The views of a scene show one set of named points, each view turned or mirrored, and shifted as a whole, with a little noise and some points left out.
(in the rows, 128 means zero)

Scene 1
View 1
q177: [185 158 133 126 140 116 158 158 138 103 113 145  68 121  75 170 147 132
  97 117  93  67 125 173 105 181 158 154 111 171]
q50: [156 128 124 111 129 101 144 165 122  96 111 184  81 150 105 148 128  92
 119  81  60 124 102 162 138 135 140 177 128 127]
q286: [163 154 100  98 157  89 149 181 115 132 155 190  85 133  80 158 134  94
 122 106  55  61 156 164 127 167 145 155 139 151]
q551: [179 153 111 108 144  98 149 172 124 120 135 173  72 127  83 158 136  96
 108  96  67  80 134 167 122 169 146 165 126 146]
q401: [166 159 122 125 139 110 153 160 136 111 133 151  76 118  74 170 153 122
 100 118  89  58 124 166 113 187 157 155 112 167]
q914: [237 143 126 104 136 114 157 175 131 112  97 161  35 131  82 156 121  90
  95  79  76  93 118 185 112 165 142 165 120 153]
q341: [134 139 161 139 133 121 152 148 143  79 103 147 102 147  97 166 150 152
 124 141  90 115 118 170 116 142 169 161 113 168]
q964: [210 150 151 128 134 130 162 159 146  93  91 132  61 127  79 170 139 137
 106 123  97  95 127 184  95 166 163 158 107 174]
q203: [112 165 142 149 128 109 150 145 140  94 132 141 116 109  91 178 171 151
 117 146  95  66 117 146 114 182 171 155 110 159]
q623: [121 168 132 141 112 101 144 155 129 105 129 151 112 103 111 169 159 123
 132 116  76  84 112 140 124 179 163 172 118 131]
q69: [139 149 124 132 125  97 148 153 134 103 126 161  85 128  94 162 154 118
  99  99  80  75  86 152 130 180 149 170 111 145]
q707: [178 175 134 125 117 111 145 169 130 114 121 146  85  87  99 171 141 111
 138 119  69  82 143 155 103 179 160 168 120 131]
q557: [213 119 149 109 155 125 160 161 141  84  83 162  43 170  72 154 126 124
  89  96  91 117 111 199 112 137 146 160 116 181]
q284: [107 129 153 164  96 116 147 122 153  53  86 138 100 151 112 163 171 150
  86  94 103 126  25 150 137 158 157 178  95 152]
q580: [179 184  96 124 143  96 154 171 127 140 156 153  72  94  64 173 158 110
  89 106  82  16 132 153 117 218 157 157 117 158]
q55: [162 135 118 101 165 100 154 173 126 114 138 194  80 157  74 154 132 105
 114 111  65  82 145 176 130 147 148 156 132 163]
q866: [131 177 180 173  81 135 149 131 154  68  80  94 111  88 123 183 171 167
 131 141 105 120  85 143  98 178 177 173  94 137]
View 2
q55: [134  70 175 153 114 154 114 127 153 123 121 168 101 177  98 128 113 141
 144 166 148 132 133 171  87 101 107 117 165 150]
q623: [152  81 168 142 116 138  86 156 134 142 101 132  92 120  84 127 114 152
 133 114  92 145 120 175  99 129 129 110 131 194]
q557: [ 89 110 129 154 167 198 134 123 141 111 133 131 125 162 109 141 123 119
 118 162 167 151 170 154 114  90 107 112 177 151]
q177: [100 113 154 134 148 138 110 143 139 120 109 143 113 161  88 141 109 138
 124 132 113 122 158 161 118 107 123  97 153 169]
q284: [127 122 126 210 153 209 101 172 154 129 119 101 117  74  88 141 126 157
  97 125  80 180 143 160 111 139 156 133 159 216]
q866: [109 126 116 128 135 148 104 160 112 124 103  75  83  76  82 137 114 148
  98  66  71 177 148 159 118 143 158 110 108 221]
q580: [126 100 191 131 144  98  80 159 143 137  84 178 127 185  78 136 107 147
 152 129  87  77 139 178 122 111 112  82 150 163]
q551: [142  79 175 135 139 147  98 142 135 138 108 161 119 168 100 125 123 128
 151 147 132 121 130 175 105 102 100 105 157 157]
q401: [119 101 166 138 138 129 102 148 140 124 103 153 112 160  85 139 110 143
 135 130 107 118 149 170 114 110 123  96 148 172]
q964: [ 91 119 129 122 156 150 121 134 122 113 117 122 112 152  95 144 116 124
 118 121 132 138 167 156 122 102 117  98 146 166]
q914: [119  98 152 129 179 175 111 135 119 135 115 144 144 164 109 133 134 106
 148 144 157 125 151 169 123  82  83  98 170 146]
q203: [119 104 162 148 105 119  99 155 148 120 100 135  81 130  77 140  96 163
 113 117  75 138 140 160 100 136 156 108 128 196]
View 3
q401: [158  99 113  89 125 110 122  86 146 183 126 125 116 121  99  84 156 140
 171 136  63  95  99  99 125  92 122 154 114 106]
q286: [141 105 120 105 117 133 157 107 162 209 119 119 117 122 144  71 126 162
 144 122  79 104  80  84 158  98 124 126 100 136]
q284: [121  82 155  94  89  87 129  79 127 112 160 139 137 156 108 150 211 119
 184 137  33 132 170 120  70 127 130 196  80  95]
q623: [120 113 130  88 112 102 117  85 169 152 108 139 140 149 127  87 179 147
 183 124  72  93 127  99 129 119 125 146  95 110]
q50: [112  98 143 125  98 107 167 106 157 154 153 126 118 115 153 114 152 154
 150 118  60 148 121 111 126 110 154 142  85 139]
q69: [141  95 133  98 109 114 124  90 152 173 137 128 121 137 124 106 178 132
 163 131  50 114 122  91 113 102 118 154  91 110]
q203: [140 102 119  71 119 106 110  76 140 146 102 130 140 163  93  85 169 149
 188 138  70  69 128 108 117 114 106 169 105  96]
q866: [119 116 123  69 112  47  96  57 152  89 110 157 142 143  85  97 209 132
 226 142  67  91 177 135  95 121 155 180 119  87]
q341: [138  88 127  77 104  73 154  84 114 103 126 132 129 137  87 106 153 159
 193 145  67  96 134 148 106 124 137 187 116 107]
q964: [160  89 107  89 123  72 137  81 133 149 142 129 105  89  84  89 148 144
 185 145  67 115 109 131 117  84 163 167 139 112]
q551: [146  98 119 106 118 113 142  97 158 192 134 122 111 106 131  85 144 148
 151 126  69 119  99  92 141  92 139 135 104 125]
q557: [161  72 124 112 107  83 180  97 109 150 175 116  92  79 102 116 130 149
 158 142  55 151  98 137 111  84 163 171 124 130]
q914: [157  90 117 118 123  90 147 102 157 187 166 123  92  62 116  96 144 137
 152 133  56 155  96 106 128  67 173 139 128 127]
q707: [133 120 107  89 129  87 116  84 176 163 108 138 121 110 120  65 160 152
 183 128  82 105 118 103 143  98 156 131 117 119]
q580: [173 104 103  87 143 129  92  85 168 229 118 120 114 117 102  61 161 129
 165 135  67  83  81  67 137  76 109 136 120 100]
q55: [143  93 126 106 107 125 176 109 138 188 136 114 112 121 131  90 119 164
 140 129  74 114  84 109 141 103 123 141 102 134]
View 4
q707: [128 157 106  94 172 135 132 150 111 110 137  86 129 145 163  87 133 146
 140 167 142 116 118 101 153 181  99 112 121 176]
q401: [106 152 110  84 168 102 123 164 130 122 154 111 140 155 145 107 120 140
 115 149 126  92 131 107 156 166  89 116 127 156]
q623: [114 149 111  79 166 129 137 132 108 109 122 114 114 173 160 120 150 149
 123 150 141 126  93  89 159 173  87  92 130 135]
q203: [ 83 157 104  79 161 124 142 167 131 100 144 120 133 177 161 148 133 152
 105 154 137 119  93  80 151 179  70  99 139 137]
q964: [122 174 105  99 164 118 118 164 121 120 185  85 130 153 165 109 104 163
 116 162  91 106 146 111 127 151  93 146 139 179]
q551: [130 129 112  91 179  97 119 131 115 128 142 113 127 140 148  79 125 132
 133 139 119  87 141 117 150 172 114 103 112 162]
q50: [141 128 118  96 176 104 117  86  86 125 143 121  88 158 164  92 135 158
 141 130  86 108 133 112 124 151 121  90 115 137]
q557: [135 153 111 108 167  91 108 127 109 131 202 103 109 148 168 107  93 163
 121 142  47  89 177 124 100 129 111 139 129 162]
q69: [114 146 115  84 169  98 114 135 108 131 139 117 114 173 139 111 138 148
 115 134 118 102 112 102 148 152  92 108 131 126]
q286: [119 107 112  87 180  95 129 124 132 121 139 134 136 134 154  78 128 117
 142 135 128  80 147 118 154 188 122  73 106 166]
q177: [111 157 108  88 167 109 120 161 128 124 168 103 133 153 150 109 114 145
 111 149 112  94 141 110 143 158  94 131 130 163]
q914: [157 148 116 105 173  94 101 130 103 146 167  89 116 135 145  61 109 148
 138 142  95  84 164 132 135 143 121 142 115 174]
q341: [100 156  98  89 163 128 138 132 119  95 176 120 113 170 184 151 116 173
 116 156  85 121 127  91 112 154  90 102 142 146]
q580: [105 144 110  74 173  89 116 184 144 131 131 108 164 146 119  80 129 114
 111 143 164  77 127 115 189 181  91 121 118 162]

In a view up to two points have been moved. Name them for each view, in the order of its rows, or write -.
view 1 => -
view 2 => -
view 3 => q341
view 4 => -
